Each row is a point on a landscape with many peaks, with its height.
From any point a climber steps to the highest of the 2 points nearest to it. It stops when none of these is higher. Distance is the straight distance between rows; heights are no part of it.
j_872 (h 30.8): [149  88 143  79 114 117 155 177 142 128  84 143 147 118 100 160 165 108
 133 159 112 138 190 189 101  99 141 111 213 143 167 127 132 139 160 118
  93]
j_925 (h 44.4): [117 157 162 156 144 131 149 171 124  96 102  96 176 164 135 134  87 141
 132 139  56  78 152 135 168 144 103 112 122 135 170 142  93 122 147 100
  94]
j_407 (h 5.3): [136 110 148 163 124 126 103 125 121 125 130 136 122 139  67  91 138 188
 128 135 144 180 139 131 128 113 129  92 131 159 106  86 147 175 139  97
 152]
j_763 (h 40.2): [101 152 128 147 168 151 137 168 125 152 117 105 144 123 146  92  76 143
 132 121  90  50 139 127 143 170 123 121 103 147 193 100  86 133 154 108
  79]
j_813 (h 16.5): [117  77 158 149 133 151 154 139 140  75 146 100 162 165 102 136 122 174
 111 162 119 111 129 131 124 146 114  84 163 144 147 137 152 145 179  75
 159]
j_471 (h 32.0): [157 165 187 139 144 109 117 117 167 180 146 129 119 120 182 114 113 116
 112 117 122 132 163 123 115 181 153 147 122 108 102 133 146 121 135 115
 151]
j_114 (h 25.4): [111 137 116 128 154 130  96 129 106 156 153 172 153  74  88 123 177 133
  77  86 145 151 158 123  96 151 135 153 157 204 110  94 172 168 148 162
 142]
j_201 (h 36.4): [132  86  64 130 108 108 125  68 111  76 155 133 122 107 133 148 123 171
 171 153 110 131 100 109 142  88 125 172 110 128 158 150 108 119  85 114
 111]
j_63 (h 44.3): [141 155 130 142  75 158 128 148 133 111 110 130 128 151 110 148 135 129
  99 101 163 118 114  81 130 141 123  55 121 125 115 114 138 125  82 128
 137]
j_529 (h 22.1): [120 127 151 137 114 105 144 141 125  90 117 128 133 110 120 128 117 119
 102 169  50 150 113 146 129 134 148 176 127 120 151 160  90 142 120  77
 156]
j_429 (h 20.8): [ 97  92 102 131 118 122 119 109 135 108  99 105 116 106 132  86 116 133
 120 169  68 114 123 158 153 146 131 183 123  95 175 172  77  90 132  82
 158]
j_79 (h 39.2): [113 125 117 145 133 200 104 144 137  82 108 119 183 125  66  73 106 153
 103 159 145  64  75 100 120 143 138  71 112 122 138 128 132 132 181 126
 166]
j_216 (h 30.2): [116 163 157 142 110 125 190 154 111 146 155 160  97 166 109 142  91  96
 103 167 143 164 134 100  99 157 154  80 146 116 123 137 116 122 144 125
 143]
j_77 (h 38.9): [201 136 106 125 168  96 117 103  97 140 111 149 121 129 187 122 129 135
 182 151 106 109 125 158 145  74 131 201 130 165 113 126 128  64 165 173
  82]
j_453 (h 6.4): [132 127 123 157 132 129  87 130 137 136 121 112  86 133  82  76 132 160
 136 122 143 107 140 113 160 145 116  97 108 115 126  65 148 150 126  80
 170]
j_578 (h 46.4): [108 108 160 119 171  74 164 143 125 133  95  98  93  90 138 131 135 172
  86 142 147 157  92 116 101 114 143 120 122 138 154 126 121 121  92 154
  93]
j_853 (h 31.1): [162 131 135 129 119  90 128  97 145  92 129 137 155 172 107 117 110 146
 159 152 127 123 149 135  95 111 125 158 143 177 120 165 111 147 149  75
 147]
j_901 (h 23.7): [115 150 109 118 154 144 108 109 119 145 164 109 144  92 118 144 194 104
  96  68 142 168 134  98 102 155 133 169 158 190 116  97 160 167 118 209
 152]
j_737 (h 44.0): [140 104 128 122 126 154 122 162 119 101 132 134 105 110  76 102 132 126
 112 173 155  83  62 118 140 177 152  84 146 128 125 152 128  73 127 122
 193]
j_597 (h 31.8): [166 114 134  94 131 149  92  91 129 142 157 107 141 101 200 161 156 115
 125 126 116 128 161 134 126 148 146 184 188 143 148 105 141  88  92 133
 117]
j_129 (h 39.9): [128 176 130 120 137 120 141 148  79 121 148 152 138 180 103 180 131 110
 171  92 145 169 126 117 161 108 144 116 131 139 116  91 123 141 124 177
  93]
j_265 (h 46.7): [102 114 151  99 179 104 118  82 149 179 105  96 166  88 197 161 148 126
  41 105 143 150 124 147 104 114 103 110 177 118 113 144 141 149 129 170
  66]
j_693 (h 44.2): [121 124 101  93 150 125  98  85 126 162 122 174 167 111 195 103 157 101
 171  92 135 180  97 147 102 116 177 147 175 141  65 125 146 119 162 173
 121]
j_606 (h 22.0): [ 81 136  62 114 110 114 123 108 118 122 130 114  82 103 124 102 128 118
 132 107 139 130  84 107 144 140 120 155  93 111 144 133 112 135  94 160
 163]
j_27 (h 38.8): [132 108  92 116 145  84 105  90  97  83 169 128 113  89 154 169 124 173
 173 138 123 186  81 121 146  88 125 134 115 133 147 120 136 124  97 169
  81]
j_665 (h 35.1): [143  77 172 126 147 114 130 133 142 135 109 134 164  96  90 172 157 167
  53 134 112 150 150 161 131 147 141  81 173 140 138 150 157 137 170 103
  88]
j_712 (h 20.6): [ 96 147  96 121 162 158 137 109 104 154 192  80 140 123 128 174 144  94
  80  79 144 103 114 112  99 162 134 119 165 139 156  91 130 165  99 166
  94]
j_425 (h 37.2): [ 90 117 137 156 179 155 143 179 102 182  94  96 113 112 149 113 102 148
 113 117 118  81 133 142 115 144 131 111 128 143 197  85  70 121 108 112
  56]
j_615 (h 42.7): [119 122 128 129 121 149 161 154 166 113 126 112 150 147 113 190 136  99
  93 120  84 127 153 156 139 103 127  81 119  48 153 143 158 127 112 132
 104]
j_83 (h 9.3): [167 135 100 162  88  98 103  89 163 130  99 149  78 130 127  90 135 135
 151 145 146 161 152 113 107  70  84 131  90 125  84 157 141 142 121 124
 172]
j_986 (h 42.8): [114 149 123 131 131 142 145 148 127 117 117 133 173 168 128 195 141 101
 140  83 117 133 167 130 151  97 152 124 148 111 154  88 109 152 122 139
  90]
j_848 (h 29.0): [145 135 171  87  81 137 110 139 147 105  85 149 169 108 162 164 131 158
 111 132 119 124 167 141 105  90 115 116 145 145 147 127 137 123  94  81
  81]
j_528 (h 26.7): [ 89 116  93  92  91 126 112 104 126 142 116 188 192  77 178 109 154 115
 143 107 118 154 150 146  81  88 130 200 143 150  95 126 134 178 142 112
 129]
j_304 (h 45.4): [161 149 114 147 152 146  84  80 103 155 129 105 129 136 230 132 115 137
 175 127 116 129 127 116 171 121 141 172 147 129 129  86 102  72 109 120
  78]
j_276 (h 12.6): [140 179 145 147 138 141 153 129  77 132 154 124 144 142 120 140 115 145
 148 105 154  96 128  53 171 158 137 130 132 183 103  79 125 146 182 124
 113]
j_300 (h 35.4): [181 169 136 135  84  81 122 130  91  66 111 162  97 135  85 169 117  91
 161 165 114 141 100 155 138  65  93 116  82 121 101 172 136 134 121 147
 118]
j_671 (h 62.9): [130 160  82 155 134 119 117  86 126 113  97 117 101 119 127 106  78 147
 141 134  97  55 109 110 162 121 117 146  83 137 160 150  77 120 113  95
  90]
j_66 (h 10.0): [154 168 112 126 111  82  98 129 147 135  99 173  94 144 109  76 125 111
 170 131 161 141 167 154  85  68  87 102 115 161  86 142 167 144 152 131
 157]
j_957 (h 27.9): [107 105  95  98 106 120 110 100 137 135 112 161 157  98 167 141 169 138
 141 106 150 179 164 126 120  88 125 174 142 118 110 107 138 147 133 143
 147]
j_762 (h 52.2): [117 105 140 106 183 138 132  92 144 168 176  73 145 113 209 173 124 115
  89 128 112 146 139 154 109 120 111 108 172  70 135 115 134 135 101 154
  69]
j_148 (h 31.0): [153 113 134 120 142  93 130 147 132 129 101  95  78 117 147 110 142 148
 138 128 144  93 153 144 169 124 123 133 134 126 157  90 129  90 112 139
 137]
j_679 (h 37.0): [166 135 163 129 168 161 146 137 123 168 121 122 151 168 182 140 141 118
  98 113  98 104 139 166 109 141 172 191 158 166 117  91 142 107 173 151
 118]
j_488 (h 23.1): [101 134  77 107 107  91 127  97  93 122 128 118  90  89 180 152 145 140
 124 125 154 159 101 104 132 107  96 174 112 133 129 129 109 146  77 144
 153]
j_516 (h 26.1): [122 111 155 141 126 176 138 123 116 167 186 142 143 164 146 161 124 118
 150 121 146 146 153 132  98 134 161 115 157 122 129  95 125 143 116  94
 104]
j_820 (h 2.6): [142 109 101 151 142  81 146 116 138  93 108  86  88 128  98  70 126 148
 148 143 118  90  86 114 154 127 123 131  92 140 131 144 109 142 141 126
 171]
j_12 (h 29.1): [119 119 191 119 147 110 122 135 174 170 118 140 133 106 152 145 125 110
  75 122 103 179 149 145 112 146 142 110 127  90  94 160 156 139 133 140
 130]
j_404 (h 33.0): [125 135 122 145 114 137 126 109 166  79 183 145 172 154  89 129 131  97
 134 127  79 179 134 107 132 161 145 136 122  99 122 163 156 108 127 160
 190]
j_635 (h 36.8): [126 164 113 147 123 171 105 147 138  79  92 120 164 144  81  83 106 115
 114 167 144  63  73 120 115 115 133 101 113 110 121 163 102  96 135  91
 173]
j_775 (h 29.3): [137 128 103 127 138 109 102 104 126 130 134 125 112 111 153 136 148 153
 153 104 158 138 151 116 162  93 114 148 111 110 125  68 164 115 110 156
 132]
j_464 (h 9.5): [157 142 120 146 138 102 143 115 107 125 176 108  94 177 106  82 125 117
 185 129 178  72 140 154 112  98  82 151  85 149 101 121 141 114 127 126
 147]
j_922 (h 42.6): [106 131  86 142 109 176 124 135 112 100 144 137 123 153  53  75 107 154
 139 138 152 106  90 102 135 143 122  79  97 145 142 115 136 126 143 138
 155]
j_372 (h 37.3): [175 181 135 128 104  77 119 116 111 133 109 145  73 120 145 149 119  99
 170 133 140 132 134 148 153  72 105 145  87 108 100 138 129 127 114 128
 110]
j_431 (h 30.0): [ 89 126  95 162 177 178 137 152 120 166 167 178 105 145  99 128  69 131
 178 118 151 111 133 122 135 145 125  93 128 140 170  90 100 114 184 125
 119]
j_773 (h 39.0): [175 149 131 103 162 127 131 135 125 128 110 149 161 164 140 139 155 116
 138 111 132  86 165 147 134 109 144 180 170 181 123  98 146  95 168 156
 132]
j_393 (h 11.6): [156 119 190 146 110  95 105 152 100 130 152 127  98 120 106 104 169 106
 152 112 181 146 144 191 136 151  94 138  99 127  70 101 161 136 166 158
 157]
j_134 (h 7.4): [142 125 117 160 137  97 100 109 183 117  96 109  82 109 128  90 121 160
 119 156 116 123 162 121 124 106 115 124 114 106 147  99 142 145 137  70
 179]
j_895 (h 36.3): [119 135  71 129 142 128 113  71 178  93 119 116 148 170  83  87  81 123
 129 131 126  86 125 125 113 144 127 137  88 100 103 187  99  63 131 115
 137]
j_849 (h 52.4): [164 133 157 143 103 121 139 129 105 104 151 141 111 150  96 124 120 160
 131 141 160 145 100  82 161 176 135  81 142 167  85 140 144 110 154 141
 169]
j_526 (h 14.0): [ 91  73 161 139 171 109 159 168  64 164 173 109  75 131  74 119 150 126
 123 144 172 137 114 168 142 137 113 124 127 122 134  85 130 138 116 136
 109]
j_334 (h 25.2): [109 146  86 114  68 108  91 100 127 124 104 202 131  64 155 126 136 127
 128 122 116 165 136 115  73  83 110 161 123 171 100 178 118 166 110 113
 132]
j_42 (h 51.9): [101 133 126  98 108 152 135 165 110 137  41  93  88 118 112  84 115 122
 140 110 157  95  37 103 133 121 128 107  74 107 122 131 103 129 107 119
 109]
j_241 (h 28.8): [141 121 153 141 109 137 132 107 131 142 167 157 163 158 143 113 120 134
 185 143 125 141 154 142  82  96 156 176 130 142 114 116 106 164 132  76
 119]
j_838 (h 47.8): [160 130 126 166 108 130 136 162  96  90 152 140  97 132  70  90 130 125
 115 180 153 145  71  99 141 151 129  82 127 138  93 153 139 101 129 136
 203]
j_343 (h 50.5): [118 150 149 113 138  85 129 135 124 146  88 121 125  74 175 127 131 162
  82 101 158 137 106  97 103 120 128 135 109 169 108 115 122 164  99 154
  99]
j_739 (h 8.4): [142 129 130 159 123 100  82 107 177 165 113 148  82 101 153  80 140 142
 121 120 139 156 184 109 106 119 116 166 114 128  95 119 136 154 159 110
 196]
j_586 (h 60.8): [147 100 158 151 113 146 151 111 123 155 174 115 117 119 108 145 145 143
  83 111 161 149 135  89 128 210 149  78 170 151  96 138 152 140 154 143
 151]
j_422 (h 32.8): [ 86 135 134 115  84 190 135 153 130  84 111 135 155 138  99 146 121 132
  97 134 116  88 113 132 104 111 117 107 121 112 166 130 123 135  82  57
 133]
j_345 (h 15.1): [ 97  78 119 156 124 163 187 141 135  89 144  86 131 127 100 152  99 140
  77 154 118  70 123 101 151 158 121  58 172 139 142 137 134 133 216 107
 127]
j_377 (h 39.1): [150 160 162 112 108  92 119 125 104 133 105 107  97 139 176 138 134 124
 167  98 184 140  99 144 156 100  95 125  90 119  76 127 134 113 102 160
 118]
j_595 (h 34.7): [154 129 188 124 155 141 120 125 133 190 117 117 128 143 204 130 135 129
 104 107 138 131 139 160 115 139 174 157 153 128  94 102 123 131 129 121
 112]
j_541 (h 27.8): [126 130 169  88  90 143 140 147 131 134 107 131 182 134 192 172 123 119
 153 131 104 140 157 149 116  90 130 164 147 122 132 130 103 138  98  93
  67]
j_592 (h 3.8): [151 133 137 160 106  92 138 122 102  97 106 122 112 155  86  79 139 142
 170 111 137 176 106 159 147  91  97 121  82 169  71 166 133 177 159 169
 149]
j_361 (h 27.7): [134 126 140 105 155 125 128 129 115 157 160 179 157  95 126 144 140 134
  98 132 141 131 169 147  77 130 161 134 174 175 131  84 169 143 157 123
 104]
j_759 (h 46.3): [133  85 162 124 163 152 141 126 138 161 171  77 161 117 174 184 123 154
  98 116  82 139 141 165 146 120 121  92 140 100 136 148 159 134 100 128
  49]
j_102 (h 32.6): [155  91 163  97 120 113 117 157 108 139  94 150 125  95  98 171 163 147
  88 151 128 159 160 159 135 120 145 112 197 159 149 118 124 130 119 106
  87]
j_358 (h 27.5): [103 121 121 140  80 163  98 155 160 135 115 140  97 126  96 147 153  80
  76 116 112 143 156 126 124 141 130 117 135  83 130 116 129 142  81  98
 182]
j_876 (h 26.3): [103  99 154  67  99 141 156 132 148 125 130 117 178 124 197 181 122 123
 138 151  84 176 113 140 115  97 106 144 126  86 119 178 144 138  84 124
 102]
j_598 (h 24.9): [ 72 123 112 139 157 142 162 163 114 112 121 122 101 138  73 112 115 125
 108 146 134 143  68 123 107 117 154  86 111 100 165 126 113 120 106 164
 120]
j_181 (h 32.7): [108 130 113 139 168 144 126 169  88 143 174 146  77 139  97 118  88 127
 186 131 163  68 128 155 159 143  89 109 106 140 154  93 124 101 182 135
 117]
j_423 (h 49.5): [156 168 150 139 134 121  97 121  99 134 128 115 119 145 161 141 110 147
 165 108 121 115 109 112 187 148 151 132 132 146 127 107  90 102 100 107
  85]
j_332 (h 35.2): [157 106 134 119 130 111 152 166 149  79 126  98 134 109 102 150 147 136
  67 140 102  85 126 107 140 190 132 103 158 146 171 151 140 110 135 143
 160]
j_823 (h 26.9): [ 93  96 100 151 143 137 186 144 135 149 136  96 115 142  64 117 143 110
  71 108 154 120 113 108 108 160 146  64 122 111 162 123 132 154 129 175
 125]
j_909 (h 30.6): [128  96 124 125 139 117 143 160 117 157 147 152 118 141 128 142 134 118
 194 147 144 170 139 151  99  62 157 154 149 117 130  74 111 153 117 148
  87]
j_232 (h 47.7): [144 163 128 137  80 136 127 160 117 108  81 119 105 157 107  99 124 108
 133 117 161 108  65  94 144 125 112  83  90 120  85 142 114 102  83 129
 153]
j_664 (h 17.8): [ 97 127 110  92  95 180 161 163 140 166 135 104 119 101 100 134 128 100
  71 104 137  36 153 137  97 173 105 106 121 118 175 138 144 165 141 102
 124]
j_892 (h 41.2): [139 127 168 115 133 128 148 154 129  87 133 112 187 139 127 165 123 155
 109 136  63 105 173 148 157 139 105 125 140 140 163 137 146 137 139 114
 109]
j_607 (h 36.7): [164  90 105 109 122  72 147 101 142 136  62 141 106 137 163 114 152 139
 180 152 158 163 140 142 144  79 115 166 128 109 107 178 103 100 168 127
 154]
j_397 (h 34.8): [ 84 134 126 100 105 204 108 141 153  95  81 131 165 141  94 117 107 123
 104 141 121  81  89 156 120 111 125 137  95  88 151 161 104 116 134 106
 142]
j_667 (h 22.2): [ 73 156  76 127 153 152 137  83 134 140 170  75 142 112 145 129 158  90
  96  70 133 157 121  86 112 157 117 134 140 121 137  86 138 170  98 204
 141]
j_473 (h 38.5): [157 107 132  91 114  72 109 126 125 141  92 162 103 122 128 100 162 112
 192 124 148 153 138 183 137  80 129 179 143 149  73 154 123 123 152 129
 158]
j_740 (h 10.4): [174 168 139 161 139  93 153 124  95 110 166  94 114 155 113  85 115 127
 181 114 172  71 120 113 132 134  74 117  58 157  97 115 153 143 165 158
 116]
j_95 (h 18.0): [105  62 162 120 143 145 143 121 159 100 168 103 161 149 115 103 124 164
 133 142  79 114 139 160 128 136 111 142 124 116 144 155 156 137 129  71
 163]
j_496 (h 30.7): [121 123 177 125  90 161 166 157 122 118 109 116 147 137 121 181 141 144
  80 127 132 117 143 138 102 124 122  94 142 131 137 137 124 150 102  65
 106]
j_587 (h 41.0): [ 94 106 154 147 170 141 143 160 123 148 135 102 145 120 156 159 109 139
  97 134  88 128 145 145 123 148 138 104 138 115 189 113 104 122  98 117
  54]
j_563 (h 31.6): [117 118  54 165  67 150  90  54 143 112 134 143 125 133 101  93 136 121
 146 128 120 158 143 100 134 109 104 177  97 105 105 155 107 134  94  86
 180]
j_461 (h 24.1): [124 138  73 123  73 106 140  80 115 117 115 158 111  96 166 150 131 145
 131 147 143 166 131 103  86  56  93 159  97 145 127 167 125 169  91 137
 133]
j_532 (h 33.7): [142 127 128 141 139 106 127  96 170 103 128 102 157 192  96  96 111 123
 142 127 122  95 151 131 126 160 126 150 116 120  97 169 100  94 139  71
 156]
j_53 (h 47.9): [150 142 160 107 143 143 101  93 112 144 154 155 177 138 147 138 157 130
 174  89 140 169 114 133 129 142 182 151 168 181  87 132 137 123 155 152
 121]
j_804 (h 56.3): [111 164  94 113  94 125 139 120 131 128  52 104 108 125 141  84 100 114
 126 118 134  63  71  89 133 123 117 141  66 119 134 166  73 117 109  98
 116]
j_912 (h 42.1): [117  91 133 134 184  93 131 137 105 113 161 118 102 121 144 152 106 180
 148 134 136 167  79 133 126 114 142  95 125 143 156 110 114 111  86 159
  73]
j_701 (h 13.8): [119 137 134 137 126 133 181 131 116  92 151 113 136 118 120 147  97 154
 106 132 142  83 149  52 158 168 113  95 158 180 128  96 138 148 190 114
 119]
j_341 (h 23.5): [108 142 171 148 119 136 166 182 107 105 110 116 133 116  93 127 113 109
  70 174  88 121  87 119 116 166 139 130 131 122 133 152  99 154 137  68
 161]
j_357 (h 38.1): [148 120 190 111 145 130 124 141 126 126 128 152 191 110 127 154 122 167
 112 143  80 130 171 161 145 153 134  95 176 162 130 146 154 130 187  97
  82]
j_280 (h 32.4): [151 195 139 166  98 116 155 146 123 113 117 158 114 160  98 117  92 114
 107 165 131 166 119 100  92 106 138  79 109 132 116 142 125 138 119 122
 148]
j_378 (h 38.0): [102 193  92  95 121 174  78 109 105 152 139 126 113 138 119 132 104 115
 170  86 164  76 105 102 146 140 114 132  96 141 145  94 128 118 100 144
  91]
j_146 (h 29.2): [118 118 111  79 128  94 153 178 146 122  99 183 151 119  98 135 142 100
 170 163 122 155 170 160  89  69 152 138 175 125 147  91 126 163 154 138
  89]
j_717 (h 32.9): [146  95 141 118 140 113 154 174 123 122  88  73  79 106 115  98 138 142
 113 150 111  79 135 137 156 176 143 108 155 141 188 129 108  85 112 137
 134]
j_405 (h 34.1): [ 93 108  52 125 102 157  88  60 135  96 151 139 142 133 119 123 125 141
 184 118 126 148 111  99 153 114 137 154 111  92 147 121 115 109  96 114
 130]
j_55 (h 33.3): [ 95 131  82 163  86 157  96 125 172  99 112 116 139 131 131 100 151 113
 103  95 120 146 115  61 144 159 106 133  97 101  96 152 119 114 103 165
 194]
j_642 (h 37.7): [141 100 148 104 142 116 155 141 163 119 175 102 142 103 132 173 148 120
  77 114  81 124 149 148 135 173 125 122 144 121 145 176 176 124 118 164
 152]
j_889 (h 36.9): [135 150 141 146 142 101 144 155  52 144 198 159  95 157  98 163 118  90
 189 141 138 177 120 150 140 115 137 143 115 131 111 104 120 141 145 162
 103]
j_662 (h 29.4): [ 97 104  92 152  60 157  88 117 159 111 117 151 119 107 129 121 152 112
 111 149 110 182 150 109 111 105 114 152 117  67 117 121 123 136  92  77
 194]
j_688 (h 10.8): [169 163 145 140 108  97  87 128 105 150 142 171  92 124 120  83 144  80
 163 121 161 138 159 193 106  99  90 148  96 140  57 123 177 135 173 150
 148]
j_491 (h 7.8): [174 101  77 168 150 121 122  91 115 152 138 134  87 126 165 126 104 120
 208 172 107  85 158 138 143  66 111 178 114 119 139 120  87 114 111 104
  75]
j_653 (h 3.2): [135 126 122 173 133 100 174 131 105  93 124  90  77 163  72  74 119 132
 159 148 125 133  83 142 125  90 110 113  83 148 115 157 127 173 143 143
 166]
j_765 (h 31.2): [162 115 129 128  96 102  95 104 183  89 149 177 163 130  96 123 134 111
 153 151  93 185 144 114 110 146 146 156 144 121  94 182 138 112 147 139
 181]
j_355 (h 23.6): [ 92 113 133 151 154 171 134 112 149 165 165 123 120 151 134 118 114 137
 124 107 150 125 141 133  95 147 152  71 122  91 150  93 137 134 108 123
 107]
j_208 (h 28.9): [128  94  97 136 119 158 142 156 162 122 125  98 125 111  94  93 148  99
  76  93 142 105  98  82 104 186 139  59 116 105 135 144 147 132 122 183
 168]
j_867 (h 40.8): [134 133 109 109 159  84 106 131  95 152 110 187 121 102 141  89 151  96
 166 101 114 148 115 180 137 100 166 175 153 156  73 122 146 126 175 152
 146]
j_659 (h 40.9): [121 187 105 113  91 176 121 139  98 146 134 133 113 157 100 160 118  96
 138  85 177  85 114  77 173 168 117  68 121 123 124 102 132 118 116 136
 106]
j_199 (h 19.4): [ 92  65 115 100 139 142 128 102 151  96 147 106 171 133 115 104 115 139
 137 148  54 109 136 160 174 142  95 185 114  91 143 179 131  95 119  94
 159]
j_437 (h 33.1): [160 107 120 117 126  84 109  68 166 121 141 145 143 134 140 125 151 118
 178 112 137 180 138 112 135 141 154 180 144 122  95 171 124  82 143 161
 168]
j_939 (h 35.5): [118 160  86 107 149 149  90 135 126 138 139 139  97 143  92 110  87 132
 184 113 171  36 137 144 141 115  84 144  77 135 170  97 122  89 132 140
  90]
j_678 (h 12.5): [136  99 174 116 172  83 118 153  89 151 121 129  97 103 105 117 158 151
 124 118 165 161 128 175 149 119 129 130 129 146  98  93 152 139 143 151
 118]
j_492 (h 15.3): [131 115 127 125 163 126 174 169  85 158 162 112  88 143 115 159 151 112
 120 112 173 100 136 140 137 132 137 113 154 140 145  81 135 130 129 169
 110]
j_801 (h 36.6): [ 95 108 127 101 112 162 110 100 156 154 127 110 120  96 200 136 120 119
 106 146 106 140 144 134 136 143 113 125 120  50 153 130 141  99  85  86
 120]
j_366 (h 27.1): [104 115 189 139 165 104 146 145 151 129  88 132 159  97 124 126 125 139
  61 160  76 199 104 137 114 115 139 125 114  86  96 170 144 142 144 126
 129]
j_287 (h 39.3): [108 142  95 131 116 176 103 101 163 105 133 139 152 173  73  92 112 124
 144 104 140 100 104 104 138 165 144  99 101 106 132 148 132  81 134 156
 158]
j_353 (h 40.7): [150 154 135 109 126  89 129 113 103 145  56 107 117 130 219 147 141 155
 156 116 168 154 112 123 183  97 115 147 119 118 102 131  95 106 127 140
 103]
j_383 (h 23.2): [ 85 148  92 116 147 151 116 151 130 142 122 146  75 123  69 109  76 123
 132 153 125 125  67 137 113 129 162 135  83 111 180 137  91 137 149 176
 127]
j_924 (h 55.0): [146 170 130 160 133 119 107 145  85 124 104 126  95 138 107 122  82 148
 160 134  98  86 100 115 195 146 139 119 103 144 142 116  73 130 131  74
  89]
j_380 (h 34.5): [162 167 150 160  96 132 112 147 143  73 101 149 159 152 107 135 115 119
 108 177 122 133 107 109 117 103 133 104 138 121 102 160 120 107 119  84
 173]
j_501 (h 11.4): [175 193 145 149 131  88 125 119  99 120 130 145 128 151  99 117 117 157
 160 109 149 111 130 107 146 117 116 118 100 189  93 117 142 160 164 133
 127]
j_841 (h 25.9): [133 159 147 117 123 143 110 132 150 106 150 131 145 126 137 134  79 111
 100 167  75  87 118 130 142 175 129 118 107  87 157 168 138  64  97  96
 132]
j_97 (h 24.8): [115 100 134  77  90 151  99  90 148 146 142 137 193 110 215 170 147 141
 142 127 114 192 139 113 133 124  76 161 131  89  77 173 161 146 117 113
 133]
j_117 (h 4.4): [124 107 134 159 101 138 108 132 128 113  99 143 128 136  95  63 160 174
 128 101 143 218 124 141 132  99 115 111 120 176  79 133 131 172 128 156
 156]
j_689 (h 45.8): [ 98 111 133 116 122 120 159 143 148 112 126 145 180 145 102 188 142 106
 103 120 106 175 158 137 101  89 144 106 138  92 147 127 142 164 121 162
  96]
j_399 (h 26.4): [114 119 127 172 177 134 136 135 154 150 169 143 103 159 125  93  89 154
 162 145 127 117 151 135  96 126 147  93 115 108 170  88 120 129 148  90
 132]
j_296 (h 28.1): [124 156 145 124 117 150 154 149 138 138 162 151 105 152 125 147  82  96
 102 155 125  97 137 105 122 190 146  80 140  96 155 145 127  86 134 106
 133]
j_575 (h 42.5): [168 145  98 108 124 110 110  83 104 169  93 130 135 112 252 145 136 156
 146 152 154 151 140 120 142 112 111 166 138 116 131 132 109  92 133 128
 108]
j_302 (h 25.8): [113 120 103 122 105 137 128 161 147 122 116 130  92 143  64 148 144  78
  96 128 119 106 176 145 147 145 129 119 166 100 172 101 124 149 129  88
 186]
j_627 (h 35.0): [127  90 137 115 140  92 154 102 151 122  87 113 138 136 177 128 162 150
 144 105 135 173 126 138 165 136 160 154 141 109 118 156 100 113 156 158
 163]
j_628 (h 29.7): [157 123 143  86 133 127  94 111 160 145 151 176 180  81 166 135 143 121
 142 137 108 129 174 147  94 136 152 168 161 147 131 114 171 115 140 128
 109]
j_94 (h 24.2): [136 161 156 135 112 150 111 174 148 106 138 126 162 103 128 146 109 106
  63 144  76  81  99  92 147 179 108 114  99 104 110 172 156 109  98 114
 165]
j_313 (h 30.9): [129 121 112 155 120 132 121 144 156 137 137  98 115 121 113  84 161 109
 109  78 140 153 130  66 126 184 129 108 110 140 106 118 142 153 107 193
 169]
j_687 (h 25.1): [113 142 203 173 151 126 160 170 116 129  72 126 147 118  73 132 130 125
  46 172 109 170  77 109 102 138 147 112 143 110 106 140 116 142 139  84
 124]
j_3 (h 45.7): [117 100 176 128 154 105 121 104 140 180 108  93 151  98 133 145 157 146
  40  98 171 138 102 108  91 134 124 103 150 150 117 123 137 176 103 159
  70]
j_873 (h 33.5): [109 115 105 155 161 121 134 142  97 155 176 144  84 159 134 136  93 105
 213 131 128 172  93 146 123  93 152 121 116 105 134 110  87 133 104 139
  91]
j_929 (h 52.6): [152 121 168 130 153 140 147 105 114 142 166 121 152 132 137 126 161 164
 129  89 172 127 116 107 110 172 159 131 155 198 104 118 156 139 154 166
 141]
j_994 (h 21.9): [ 67 142  66 105 146 132 126  97 135 129 122 128  92 114 146 118  88 117
 137 131 121 134  68 128 130 137 151 138 103  89 176 154  90 114 132 176
 130]
j_815 (h 35.3): [110 118 126 117 101 134 120 117 181  97 136 123 154 125 145 167 152 105
  98  99 104 145 142 104 139 148 110 133 128  95 117 171 151 112 102 159
 177]
j_854 (h 39.7): [130 105 131  98 101 140 138 138 173 131 137 122 136 114 159 168 130  97
 123 146  93 136 183 140 118 121 132 123 149  58 170 116 146 114  88 117
 102]
j_921 (h 41.1): [155 158 100  84 158 126 119 125 111 134  90 163 170 144 189 133 146  96
 156 110 100 127 115 151 138 105 175 190 163 169 111 108 140  70 165 179
  88]
j_202 (h 19.1): [101 149 119  88 115 173 138 130 119 146 164 103 134 115 147 167 115 100
  88 101 128  71 129 136 111 182 130 118 146 131 180 133 123 135  89 125
  97]
j_76 (h 8.6): [181 121 115 147 153  96 137 130 112 131 143 120  89 170 138 113 105 123
 200 166 142  73 157 162 109  61  92 164 115 162 137 130 103 103 117 100
  97]
j_774 (h 16.4): [126 113 129 124 126 154 182 163 107 169 132 104  93 137 113 122 150 115
  91 107 174  62 159 134 107 151 135 121 150 149 147  91 124 156 130 104
 142]
j_180 (h 33.9): [117 116 103 121 131 154  99  91 132 158 141 100 138  83 216 136 150 133
 102 131 110 120 183 130 145 147 117 194 148  92 168  83 140 113 104 104
 132]

Two climbers start at each pair of points below. Name the first point that both come to, or write none.
j_429, j_134 -> none
j_302, j_202 -> none
j_876, j_461 -> none

Call two points neighbours if one is among the 2 nearest of the other. Go from one point of each pair to the other, from neighbour to neighbour, staying as high as possible. Name the lowest point that can't be avoided.
j_586, j_922 -> j_635
j_762, j_925 -> j_425
j_922, j_642 -> j_765
j_762, j_343 -> j_3
j_762, j_689 -> j_146

Write out the way that a climber takes from each point below.
j_606 -> j_488 > j_461 > j_334 > j_528 > j_957 > j_775 > j_148 > j_717 > j_332 > j_642
j_355 -> j_399 > j_431 > j_181 > j_939 > j_378 > j_659 > j_63 > j_232 > j_42 > j_804 > j_671
j_300 -> j_372 > j_377 > j_353 > j_575 > j_304 > j_423 > j_924 > j_671
